Points, in no order, along strands that fork, close into loops and pass close to each other.
In the rows, 128 means zero.
Points whose rows are less than 144 apart are linked; no others are. Some points are linked to none.
q100: [118 102 129 151 154  89 164 120 129 135 104 122 144 106 103 144 163 150
 134 164 177 156 103 124 138 116 111 129  97 128 136 116 100 108 129 141
 142 117 159 140 137  99  94 135 143 120 110 103 108 145 147 118 129 109
 146 134 170 114 117 141 135]
q921: [123 117 169 132 143  81 150 130  89 134 123 146 144 143 160 108 155 136
 119 188 156 153 117 123 137 115 112 161 127 120  97 136 123  72  93 128
 140 106 124  82 108  81  93 178 153 152 115  72 109 137 131 145 113 141
 148 115 180 109 119 148 151]
q344: [160 144 121 134 137 150 124 142 108 128 118 106 113 124  98 111  92 124
 154  80 118 121 135 136 122 133 128  93  85 141 165 137 107 143 165 116
 143 138 117 143 161 135 117  97  94  79 132 163 115 144 122 128 128 119
 146 113 103 145 116 101 174]
q469: [131 160  96 124 122 180 132 149 137 149 169 127 124 162 113 157 132 118
 140 102 125  88 138 103 133 145 154 127 141  94 156 143 141 110 128 114
 121 124 139 158 133 137 149 104 108 123 139 152 125 117 125 130 158 141
  95  76 118 153 111 124 113]
q933: [140 134 120 102 129 122  96 148 133 134 142 132 121 137 106 135 133 128
 121 137 120 110 142 109 112 131 116 147 140 106 142 124 142 127 131 117
 121 121  98 112  85 146 138 123 163 137 123 122 141 116 168 125 134 165
 108 100 137 103 107 100 134]
q379: [124 129 111 121 123 144 156 148 130 143  99 130 101 153 151 149 143 120
 151  89 126 115 157 124 110 162 154 160 119 120 133 128 149 155 116 140
 150 115 160 100 163  97 110 146 107 106 121 149 110 155  95 119 133 125
 161  98 174 170 126 152 168]
q759: [130 129 136 146 136 151 110 128 145 124 128 103 141 131 103 141  98 110
 118 110 112 124 135 130 108 125  87 120 127 129 153 152 109 159 174 110
 105 142  97 135 143 142 158  75 123 123 125 149 128  99 150 106 157 119
  97 128 122 112 125  95 141]
q252: [160 118 145  83 120  98 161  97 109 141 126 134 100 133 149 120 125 138
 112 119 141 133 150 110 157 112 167  90 157 153 156  81 156 139  72 162
 116 154 157 128 116 155  98 136 129  99 135 116 163 182 122 142 117 109
 124 147 113 147 156 129  96]
q784: [114 146 124 151 138 175 113 129 163 141 127  93 145 138 121 157 110  99
 119  98 123 138 148 143  96 141  77 141 121 129 127 200 124 166 182 106
 113 133  95 141 162 123 162  88 121 151 117 158 112  93 123  83 157  97
  93 123 130 127 131 102 139]
q313: [133 134 155 119 133  87 137 117 109 146 137 146 117 143 150 129 105 129
  99 152 107 131 107 102 127 117 145 125 150 133 129 107 125  97 103 132
 129 128 115 105  82 137  85 148 134 125 106  93 143 144 144 157 115 138
 145 130 158 115 108 126 132]
q998: [111 144  95 145 129 118 132 124 123 124 106 147 136 144 133 127 169 128
 137 142 140 127 121 119 106 138 158 144 146 107 123 103 167  91  94 150
 149 112 153  92 122 113  95 190 116 151 137 114 130 109 112 159  90 149
 139 119 128 137 117 163 124]
q746: [ 99 104 148 141 150  96 141 137 132 142 103 113 149 120 139 120 161 148
 115 153 168 166 126 165  94 112  72 163 104 122 108 165 117 152 152 122
 149  97 123  89 135  64 139 135 187 157  97 110 113 109 122 110 154 134
 147 129 200  87 147 123 186]
q164: [142 104 158 129 133 113 143 125 157 135 125 117 111 113 125 156 123 144
 116 137 152 141 127 112 130 105  81 130 104 123 166 124 110 175 124 161
 103 125 130 124 122 143 133  81 171 113 116 115 125 149 160 105 169 104
 110 131 163  98 137 111 135]
q38: [124 124 193 121 118 149 124 130 121 127 117 132 129 123 196 107  73 103
 117 102  75 126 127 129  86 130 124 130 154 154 111 129 147 153 188 132
 102 158  92 102 134 131 137 107 120 122  88 141 124 114 120 130 142 122
 111 132 150 135 151 103 136]
q989: [126 139 123 156 127 148 123 133 125 116 142 138 140 126 116 118 136 140
 146 114 104 107  97 138 149 156 165 117 157 139 106 122 129 103 164 113
 123 135 122 161 126 150 141 114  85 141 135 141 124 111 122 147 110 146
 125 150  61 145 117 142  85]
q20: [132 153 137 154 119 176 132 135 121 130 156 132 128 141 141 128 120 123
 143  99  89  88 107 123 140 162 148 113 157 141 127 137 137 108 186 117
 117 138 119 174 138 144 155  85  78 127 123 154 117 118 108 128 142 132
 111 143  85 165 134 126 100]
q452: [ 83  90 123 145 130 112 112 153 120  94  71 122 159 132 168 112 169 173
 136 155 145 138 131 175 111 142 112 173  98 101 112 149 120 153 164 112
 137 100 159 106 133  65 125 175 148 137 135 108  96  96 112 141 131 134
 160 158 125 112 139 146 177]
q601: [107 120  97 147 141 102 126 127 121 121 121 128 156 133  96 121 176 136
 143 175 169 134 130 111 122 133 143 145 125 102 112 122 134  87 104 128
 145 103 137 108 122 103 103 192 128 142 125 116 125 123 138 139  91 153
 134 122 131 125 100 169 117]
q371: [132  98 134 103  90 138 134 110 142  89 140 127 126 101 148 124 131 111
 123 106 130 128 157 146 171 140 136 126 149 159 127 119 128 177 101 144
 117 157 144 127 150 131 151 102 106 117 175 149 134 151  93 112 134 106
 111 139  87 145 170 139 110]
q389: [128 142 109 118  77 165  97 117  94  92 164 120 106 114 135 134  98 115
 121  84  91 106 155 120 169 133 135  86 155 130 101 112 114 165  79  99
 135 141 118 150 141 139 146 120  78 100 207 141 113 164 101 128 142  97
 134 137  82 163 145 116  99]
q414: [129 120  97 164 136 129 109 129 117 110  95 102 138 114 115 122 109 136
 156 120 114 138 119 144 112 157 125 130  92 128 111 138 108 130 155  98
 157  99 135 140 146 109 115 143  80 116 127 151 105 136 110 139 109 137
 174 147  91 117  98 139 166]
q129: [129 108 166 145 136 117 162 114 130 151 126 130 145 118 153 154 105 113
 113 127 123 138 115 114 138 126 126 140 115 138 114 146 109 124 143 137
 141 111 122 138 134 114 121 118 132 132  86 121 101 146 129 122 135 113
 148 118 174 114 124 124 116]
q122: [159 142 143 127 127 119 123 114 120 131 146 130  86  79  91  99  78 129
 123 113 140 136 123 130 138  93  87  79  97 139 186 115 138 163 106 164
 115 152 136 166 121 174 141  89 142  85 135 124 162 165 164 111 123 122
 120 141  91 111 148  93 130]
q386: [144 150 130 134  95 191 121 143 125 124 178 124 118 156 148 143 105 115
 139  92 105  79 143  97 156 143 140  99 142 113 150 141 119 117 159 119
 109 142 112 170 146 138 158  82  83 105 148 151 113 139 102 116 172 108
  90 107  96 170 138 115 110]
q625: [ 90 112 163 125  90 137 110 144 141 106 108 128 121 143 211 151 104 135
 109 111  83 119 126 120 113 132 104 179 148 147 109 141 123 193 142 128
 106 124 134  93 117 105 149 141 135 137 117 114  98 139 120 134 150 129
 143 134 150 126 152 113 155]
q708: [150 140 110 132 131 140 109 141 102 123 125 120 103 116  70  90 109 142
 165  90 137 126 125 158 131 127 128  87  80 140 180 110 127 139 133 135
 144 127 128 142 111 136 113 121 113  89 151 159 150 145 135 126 106 142
 141 126  64 143 119 107 160]
q411: [115 101  94 159 143 106 113 125 129  98 112 119 146 111  72 101 173 170
 169 177 175 150 131 155 138 153 127 141  96 110 116 118 117 105 148 120
 137 100 148 127 121 100 116 175 137 130 143 141 111 130 147 126  85 137
 138 151  82 115  95 167 127]
q580: [124 142 118 114 120 142 156 134 181 159 162 132 119 143 128 186 143 116
 131 126 159 135 144 113 142 123 112 160 128 111 142 142 121 148 106 149
 106 131 155 129 139 132 157 107 174 139 123 143 137 123 146  97 149 115
  86  93 164 120 148 118  96]
q372: [129 143  84 127 141 101 132  96 132 157 113 137 131 128  88 116 147 140
 135 142 154 141  99 140 148 108 146 107 124 125 148 100 123  76  81 130
 111 168 174 145 140 156 106 129 112 127 134 131 170 120 136 142 112 127
  97 125 110 140 130 153 133]
q814: [133 141 127 130 159  96 164 113 130 155 108 133 132 119  88 152 151 121
 124 145 166 156  95 126 124 108 129 108 106 127 141 101 114  93  99 135
 138 121 146 130 127 117  86 138 143 118 112 101 134 123 144 137 146 113
 143 105 201 118 126 127 143]
q6: [101 115 119 154 138 161 107 115 168 138 122  99 159 152 153 156 117 114
 119 112 130 131 164 137 120 155  81 166 122 137 117 209 103 189 184 130
 123 121 104 133 156  90 171 103 140 165 115 148  95 125 106  78 157  85
 119 155 117 119 139 119 129]
q748: [103 108 129 151 106 138 143 128 133 112 125 124 154 121 164 150 149 148
 130 132 112 115 117  95 151 147 142 133 151 114 116 132  98 129 172 142
 122 132 150 133 150 126 126 125 113 128 145 108  98 141 134 139 149 112
 149 156 115 132 116 142  82]
q894: [128 148 120 136 166 111 145 131 131 157 113 127 148 117 100 167 146 120
 119 135 173 151 118 129 108 114 114 129 109 119 116 113 113  97 108 103
 157  83 118 106 123  92 102 157 158 136 105  97 122 115 141 127 144 134
 153  75 232 113 127 131 153]
q281: [155 139 172  97 121 143  87 133 106  86 145 133 121 107 154  89  84 128
 117 121  92 105 150 146 122 120 112  99 166 171 126 103 143 189 169 107
 107 169  68 131  94 161 170 106 129 117 150 123 155 115 129 122 145 133
 117 148  94 124 150  70 113]
q791: [100 131  66 145  85 161 116 109 124 105 136 104 128 121 118 134 135 100
 150 108  99 135 119 131 138 144 128 131 139  96  81 158 108 110 124 102
 145 119 136 155 176 128 151 129  81 127 157 147 102 138 110 120 130 126
 136 144  88 147 100 167 102]
q914: [107 144  84 123 126 151 115 149 161 127 118 128 136 155 124 164 146 107
 123 112 115 102 158 132 110 153 131 177 139 100 128 159 142 124 145 118
 133 111 112 132 116 111 171 131 141 166 144 140 113  96 126 118 131 153
 120  97 121 128 109 127 121]
q736: [129 102 110 152 150  92 137 120 130 117 117 126 139 104  80 115 159 155
 159 153 172 163 102 147 142 140 136 109  88 129 138 113 120 101 130 142
 128 120 154 148 138 120  87 141 128 105 130 131 133 146 153 130 112 125
 130 142 120 121 111 152 135]
q653: [ 90  76 123 142 116 106 123 137 128  83  92 125 142 130 158 125 159 145
 121 153 152 146 145 156 128 132 117 169 117 125 125 135 114 161 124 143
 141 108 167 105 136  85 123 163 140 124 140 124  97 142 111 132 124 131
 152 148 116 113 146 145 160]
q308: [ 92 140  73 150  94 141 146  89 108 113 136 126 114 120 111 123 146  95
 135 132 116 141  93 120 138 115 162 122 158 109  81 140 134  70  84 126
 144 118 147 150 154 136 133 148  73 138 145 130 114 146 117 133  97 139
 139 149 106 152 110 178  82]
q889: [113 124 121 122  80 162 167 129 152 126 142 136 134 138 147 147 175 108
 141 104 134 120 116 121 160 131 147 145 147 102 138 147 117 117 129 159
 112 168 184 137 159 130 146 104 130 131 143 135 117 124 107 115 147 111
  98 133 123 158 142 160  81]
q408: [145 138 100 132 136 143 148 139 133 136 145 145 132 129 107 106 167 122
 167 127 158 118 130 140 150 167 173 127 113 121 121 151 161  81 157 130
 134 129 122 171 155 118 121 111 132 146  95 160 135 106 125 117 102 148
 102 104 101 150 118 154  93]
q925: [133 132 145 116 154 108 127 137 137 142 166 135 115 138 116 155 108 118
  84 156 124 136 122  92 113  95 105 145 139 112 136 126 120 117 106 116
 101 112 108  96  92 154 141 119 176 132 110 109 152 109 166 125 131 147
 110 106 187  88 126 104 138]
q64: [133 149 127  99 120 133 116 129 134 139 163 142 144 160  84 113 169 153
 132 144 138 109 122 101 149 110 184 103 178 130 139  88 170  81  81 159
 105 155 168 139 102 186 109 156 133 164 166 118 173  95 126 166  86 131
  76 155  60 160 159 175  77]
q922: [128 133  98 121 123 142 124 149 124 123 114 140 122 148 136 123 153 115
 149 109 123 111 148 131 122 154 165 139 132 114 143 114 155 118 113 136
 140 134 152 101 132 118  97 160 101 127 137 142 126 121 110 143 113 149
 134  96 129 153 117 148 139]
q51: [ 82 105 125 145 151  96 151 146 121 134  89 139 165 120 147 102 194 165
 146 174 187 163 124 161 106 130 104 158  93 110 112 135 116 118 150 117
 147 109 141 101 140  62 125 185 166 146 116 102 111  99 121 130 127 143
 146 137 171 101 135 140 174]
q245: [104 105 153 135  87 143 120 131 142  78 126 128 140 121 194 161 147 164
 109 156 127 119 129  85 162 129 124 140 168 129  98 119  94 158 147 139
 117 116 140 124 131 132 147 139 128 135 168  86  99 133 124 150 148 105
 148 179 104 117 141 140  73]
q297: [131 137 105 160 154 130 118 143 115 137  89 122 140 132 143 122 143 137
 168 126  94 132 126 128 106 162 144 153  93 109  75 150 127 106 163  95
 173  83 114 130 148  91 113 162  98 118  79 141 106 133 112 132 100 150
 177 150 143 128  81 149 155]
q924: [156 132 168  86 138 102 141  94  98 143 143 147  94 125 173 100  84 129
  81 134  96 134 132 113 125  92 137 107 176 169 135  92 157 137  90 141
 112 150 114 107  96 168 137 131 138 124  97 108 180 146 117 134 114 150
 126 149 139 108 167 103 131]
q35: [134 135 124 133 131 153 112 120 130 133 135 120 129 116 118 137  80 124
 121 121  99 105 133 124 145 121 104  99 134 133 153 125 104 152 124 113
 110 146 120 150 130 175 155  95  95 111 148 140 137 134 134 126 156 119
 109 126  89 132 119  96 124]
q373: [143 107 205 116 135 121 144 108 130 129 116 135 119 115 191 116  78 124
  87 137  90 145 114 112 111  97 118 121 154 159 123 118 123 158 163 130
  95 151 113 102 124 154 143  97 129 125  94 110 139 121 129 138 141 114
 112 134 163 107 149 105 132]
q115: [152 142 119 121 140  89  86 125  87 134 137 127 117 135  78  97 106 155
 130 143 134 120 126 124 129 117 139  80 121 131 164  79 133 123 103 120
 130 118 116 114  69 152  68 152 124 112 151 124 161 156 159 162  97 145
 147 155  70 132 106 114 140]
q256: [142 117 162 106 121 137  87 139 112  93 135 134 113 106 116  80  92 119
 120 118 111 117 148 149 106 115  96 112 139 141 157 121 128 185 164 124
 107 160  83 113  95 156 145  98 157 106 135 142 148 124 150 111 132 141
 123 123 101 120 129  82 148]
q346: [146 119 185 119 149 120 146 114 155 138 153 124 100 125 169 160  60 111
  85 163 105 155 122  87 118  76  96 117 139 151 119 136 107 166 128 129
  82 128  98 112 124 169 169  94 143 108  86 116 128 128 144 112 146 101
  97 135 178 100 152  94 124]
q493: [ 96 117 134 154 118 143 152 124 142 138 124 121 138 124 186 162 124 119
 134 115 112 130 126 107 126 136 132 152 133 129 106 152 106 149 159 131
 121 115 140 127 168 105 130 116 123 124 111 124  77 149 116 117 155 103
 159 143 148 144 129 141 103]
q208: [129 112 139 123 144  87 135 133 114 129 106 148 136 132 134 107 151 159
 113 167 138 140 106 132 137 127 145 133 135 128 137  96 125 111 121 132
 109 135 141  94  97 121  92 147 137 132 115 107 149 114 150 161 116 139
 125 131 134 108 126 136 148]
q490: [129 120 123 121 131 103 161 124 166 144 135 112 119 115 116 177 138 139
 116 146 182 159 122 105 149  98  85 148 116 114 156 130 110 150  81 155
 118 113 156 113 127 130 137 114 174 121 126 112 136 134 151  97 156 113
 112 124 188  99 145 120 132]
q95: [154 146 141  98  76 170 119 139 117 102 180 132 116 137 135 130 148 133
 114  85 113  85 142 103 171 122 157  77 184 134 132  96 135 125  75 139
 126 167 136 157 112 176 147 139 101 116 209 132 139 131  93 148 144 111
  93 147  87 181 146 139  49]
q74: [119 139 125 140 137 142 139 143 122 140 140 157 138 127 133 103 150 128
 144 130 108 109 101 149 135 166 166 145 144 135 114 126 154  82 162 139
 125 137 123 131 123 129 129 123 112 153  95 144 130 105 129 134 103 158
 127 126  99 136 119 137 106]
q694: [106 115 123 115 120 135 118 149 156 120 133 143 146 148 155 154 146 125
 119 128 118 113 147 128 122 150 120 181 156 121 126 149 130 140 155 128
 116 130 107 108 104 125 157 129 160 166 125 118 121 107 134 120 136 148
 114 120 126 104 119 118 107]
q648: [139 156 129 143 157  94 142  91 120 149 108 128 112 112  67 104  78 104
 115 117 135 162  98 149 101  77 106  78  91 152 151 110 128  91  97 130
 131 137 119 140 144 160 113 117 114 108 110 141 153 123 136 123 112 111
 135 105 152 114 132 103 176]
q16: [ 92 118  93 160 156 125 149 138 133 157 125 122 173 130 131 148 184 141
 157 132 158 128 145 131 110 147 122 149 104  89  95 163 122 111 172 136
 176 102 134 146 149  63 128 157 168 157  99 136  98 118 109  94 125 133
 160 131 193 115 107 163 119]
q521: [132 149 115 100  95 169  74 187 148  92 120 147 134 149 121 116 133 125
 135 113  85  74 144 141 108 170 147 160 155 117 122 127 149 119 152  97
 146 126  90 142  75 121 150 134 127 171 169 126 111  90 109 147 124 160
 124 113  74 158 106 122 121]
q960: [139 133 103 136 150 102 119  98 108 139 108 131 114 120  92 105 107 133
 122 134 133 146 104 150 133 105 136  90 105 148 152  98 119  97  97 129
 127 155 145 132 127 166 108 131 103 119 131 135 162 138 125 139 108 125
 115 134  99 127 123 116 151]
q54: [148 131 158 138 141 139 135 124 130 143 115 101 105 103  96 125  71 122
 147  88 131 145 115 109 102 112 105  81  81 144 165 135 112 150 164 140
 131 137 114 171 157 144 122  81 115  79 115 142 118 152 145 120 148  87
 134 117 129 132 116  90 163]
q412: [140 129 114 140 128  94 101  98  77 124 123 120 116 131 112 114 103 142
 134 133 130 140 126 121 132 135 157  98 124 140 131  98 122 119  98 117
 150  99 118 120  99 124  73 156  96 109 134 128 133 168 136 170  96 139
 167 155  91 122  85 122 144]
q875: [113 116 148 131 126 153 127 128 168 126 146 121 137 145 163 173 117 118
 116 143 117 128 154 114 142 144  92 167 146 139 114 174 117 176 169 138
 100 129 105 118 134 118 179 107 154 171 106 121 107 124 129  96 150 118
 110 145 124 104 150 106  93]
q304: [134 147 103  96 128 133 112 156 146 143 152 154 122 152  78 123 165 119
 148 149 149  96 163 112 121 145 169 146 144 117 131 130 187  93 127 135
 134 119 112 159 108 134 143 126 161 168 121 134 151  94 153 139 112 161
  90  68  78 136 115 133  93]
q104: [125 140  93 130  71 163  91 120 120 102 169 102 114 113  98 132 104  97
 148 108  98 108 142 127 160 145 130  98 122 109  96 145  97 127  94 101
 143 137 120 161 156 147 157 107  81 105 196 148 117 161 121 123 139 114
 125 139  71 164 109 127  89]
q77: [132 151  85 138 124 149 131 132 115 153 167 127 128 151  92 133 155 108
 169 111 135 109 129 108 143 155 172 121 127 100 127 141 150  87 114 122
 144 113 131 170 145 130 124 118 105 125 121 160 131 120 120 127 117 146
 117  92  97 159 101 144 112]
q780: [141 129 102 100 123 109 118  99 141 133 141 140 132 128  92 109 153 156
 132 168 144 126 108 146 173 107 155 103 151 127 138  98 138  81  72 143
  97 176 174 158 125 186 121 135 137 142 159 128 190 120 130 139 110 129
  81 161  66 142 157 157 100]
q257: [139 148 153 144 150  92 139 124  96 147 127 156 133 143 141 115 127 110
 114 173 133 144  99 113 126 124 154 134 123 128  94 120 136  59  86 138
 148 104 112 104  91 105  73 173 129 144 102  86 128 140 130 148 103 143
 159 109 181 120 106 150 135]
q220: [134 104 196 143 159 101 157 112 140 151 110 117 157 119 142 126 109 111
 106 139 143 159 113 129 111 105  99 137  96 143 113 151 108 126 165 126
 128 117 101 127 141 109 114 104 161 130  76 122 118 105 138 112 137 106
 142 126 197  98 133 114 144]
q523: [100 132  78 140 149 146 122 143 145 141 110 122 149 153 129 148 159 124
 145 124 124 121 156 145  98 154 119 174 106 103 100 172 151 133 151 110
 157  91 118 118 141  86 154 161 135 157 116 139 108 101 110 105 130 146
 159 109 158 119 110 147 147]
q165: [109  80 130 119 100 123 128 126 135  71 113 120 130 102 161 121 139 128
 119 133 135 134 154 163 156 137 130 154 133 155 104 134 121 185 114 139
 139 123 146 117 147 100 140 138 120 130 161 138 106 151 100 119 121 117
 148 153  89 125 167 144 127]
q329: [173 146 148  90 141  94 145 103  93 157 137 146  89 134 152 116  99 141
  96 124 114 115 143 100 138  85 156  79 164 142 166  91 150 140  78 145
 113 159 125 131  83 177  95 131 145 104 109 100 176 174 130 136 122 127
 136 140 135 127 143 102 109]
q522: [123 128 110 131 134 121 104 164 121 145 109 129 148 127 144 102 145 150
 163 131 104 113 112 146 110 167 145 164 114  98  86 136 139  93 171 104
 159 110 118 103 116  91 113 150 134 149  86 122 127 120 141 132 106 162
 150 136 146 120  86 143 142]
q61: [154 120 147 108 132 126 105 123 127 105 145 131 104 107 102 113  98 135
 119 131 121 113 147 130 141 101  97 109 129 139 175 108 123 169 115 137
 109 139 107 131  88 169 144 105 149  99 143 135 157 135 153 121 131 141
 113 140  89 108 139  98 135]
q818: [154 126 101 126 143 108 104 123 114 121 125 133 133 127  85  93 120 158
 143 136 130 120 124 166 137 129 142  96 108 152 148  87 136 119 130 122
 119 136 135 122 106 150 112 130 121 112 142 153 169 138 147 144  99 145
 128 127  74 135 119 118 150]
q82: [122  89 174 123 144 113 132 137 133 142 112 113 157 117 139  99 130 121
 124 128 141 148 115 167  87 117  99 153 100 128 114 162 128 141 182 123
 130 127 102  89 142 100 101 111 169 150  73 130 126  97 146 108 156 123
 124 129 208 100 124 116 165]
q990: [153 141 167 138 167  98 144 113 133 140 112 127 123 103  74 119  87  93
  99 123 146 174  95 140  98  71  96  91  85 145 145 115 133 114 117 133
 127 127 110 134 140 147 120  90 143 115  94 128 143 102 155 110 127 115
 126 100 209 100 145 105 161]
q63: [137 143 142 137 120 136 125 116 128 138 115 107  95  84  74 108  74 129
 141  85 150 142 100 136 126 109  81  81  82 127 184 124 114 153 125 167
 124 149 140 170 146 156 132  73 122  75 139 125 141 156 153 124 148  90
 121 137 111 124 129 105 158]
q159: [137 128 124 141 122 151 118 132 108 109  98 112 117 120 139 115  90 123
 139  98  89 125 142 147 122 154 137 113 104 156 123 122 124 163 132 113
 151 127 125 139 151 112 121 129  72  86 135 151 104 148 101 137 119 118
 162 126  82 137 126 124 182]
q795: [123 137 121 126 148 136 152 152 140 159 112 119 129 143 148 159 138 122
 147  84 124 117 133 126  93 149 135 160 104 118 114 129 131 150 142 113
 160 109 138 109 157  87 108 138 133 122 101 130  98 139 121 116 150 124
 164 101 218 148 113 127 168]
q892: [144 141 120  97 102 137 108 129 120 119 163 128 132 151 110 129 150 139
 114 115 119  94 129  97 147 119 170  90 187 125 136  88 150 111  81 145
 127 148 148 140 102 175 110 151 115 140 189 123 148 116 118 164 101 126
  98 165  66 165 129 155  62]
q53: [123 130 113 107  87 149 149 117 163 136 161 128 118 142 125 163 138 100
 139 118 142 125 141 127 176 134 122 147 136 111 145 147 123 135  96 144
  98 156 163 134 158 146 163  92 137 130 140 140 135 133 121 109 151 115
  77 106 126 143 148 129  98]
q786: [149 134 163 112 179 100 151 113 148 138 138 131 117 126 112 138 116 103
  77 158 147 167  98 124 128  65  88 131 116 140 130 132 111 117  89 126
 106 115 120 118 127 158 136  98 177 133  99 116 157  93 144 103 122 123
 107  97 203  89 153 116 143]
q720: [129 112 181 136 143 100 149 120 161 149 145 107 117 114 153 174  81 138
  80 164 139 155 112  78 134  88  71 131 104 140 136 152  81 159 130 130
  99 100 121 126 141 143 155  91 151 112 106  93 111 143 153 113 158  88
 118 136 174  84 145 107 129]
q173: [148 126 170  95 126 130 121  99 106 112 131 150 108 105 174 110  86 130
  98 118  95 128 144 136 131 106 122 115 174 182 130 103 146 175 118 132
 100 173 111 123 109 165 177 115 111 122 138 131 156 132 103 129 130 132
 113 150  99 120 181  93 119]
q273: [140 127  84 133 122 101 110  92  90 109 136 130 110 135 100 111 133 121
 141 134 152 148 132 118 129 121 166  83 123 131 139 105 146 103  67 135
 155 121 126 119 129 132  54 175  93 121 139 151 145 170 123 149  85 135
 149 141  92 144 112 147 120]
q847: [119 157 128 135 164 147 163 149 144 173 124 131 141 145 132 176 128 109
 127 100 129 136 116 129  89 123 139 141 114 121 105 129 122 114 146 106
 146  96 133 107 141  92 122 139 135 143 104 111 101 107 120 112 158 119
 166  78 252 141 127 121 139]
q328: [146 101 130  92  94 117 154  89 120 108 151 118 110  94 135 111 132 126
 127 119 142 141 142 141 176 112 144  87 133 149 146 107 130 149  90 154
 113 159 160 141 150 156 120 108 124  89 165 135 150 173 118 126 129 104
 116 146  89 146 164 144  91]
q976: [121  99 162 121 151  76 165 121  96 128 111 144 132 133 158  88 172 162
 118 219 160 165 101 128 141 120 122 150 125 129 118 108 124  80 113 129
 115 138 150  89 110  90  98 171 155 152 128  87 135 127 133 162  99 136
 134 144 134 109 142 147 159]
q915: [122 143 126 110  59 162 119 119 116  99 164 121 100 131 146 137 127 115
 105  76 108 106 146 102 153 125 160  88 188 135 111 111 140 146  64 137
 124 137 140 133 133 155 147 145  86 126 204 135 114 149 101 134 137 116
 125 146 101 171 147 160  50]
q405: [142 128 111 125 109 169  92 168 134  88 113 127 130 134 144 110 125 120
 140 102  88  85 169 160 123 173 126 150 112 132 122 150 131 158 155  93
 148 129  91 142 116 105 141 122 116 131 155 148 106 111 106 124 123 137
 141 125  83 141 116 120 146]
q562: [108 138  91 133 132 144 106 161 142 144  85 125 156 133 162 116 148 140
 141 127 105 101 143 167  78 161 106 177 114  98  78 191 154 110 178  99
 159 106 103 115 132  77 141 168 148 171  87 129 105  96 119 119 119 154
 157 138 162 106  97 141 157]
q130: [107 153 122 159 155 112 128 140 122 141  83 147 143 136 135 115 151 133
 124 151 134 137  91 149  81 129 124 146 114 120 109 111 128  86 142 102
 141 109 136  97 122 100 113 168 123 157 108 107 129  83 112 151 119 150
 151 111 189 120 125 139 177]
q546: [128 157 109  89 110 162  93 180 147 128 146 153 127 161 104 132 152 122
 143 119 112  82 158 120 104 164 159 174 150 105 129 146 168 107 151 121
 141 126  94 146  92 126 166 123 145 161 140 128 129  95 131 150 127 154
 100  88  88 148 106 122 102]

How many points has the smallest loop of links through each point below? Write - if it is on no loop.
q61 => 18
q925 => 17
q257 => 5
q998 => 11
q408 => 7
q346 => -

A fork is a point with three links, a tip a point with one. Leave the first point through the second and follow the links. Name the first fork or tip that comes.
q256 / q281 => q245
q373 / q346 => q889
q889 / q53 => q38
q791 / q104 => q960
q64 / q892 => q308
q653 / q165 => q61

Name the points in between on the shortest way along the links from the first point to the second, in order.
q786 / q281 => q925 q933 q694 q875 q6 q784 q759 q35 q61 q256
q372 / q523 => q960 q648 q990 q786 q925 q933 q694 q914
q818 / q791 => q960 q372 q780 q64 q892 q95 q915 q389 q104
q159 / q371 => q344 q54 q63 q122 q61 q256 q281 q173 q924 q329 q252 q328
q245 / q281 => q748 q493 q129 q220 q82 q746 q51 q452 q653 q165 q371 q328 q252 q329 q924 q173
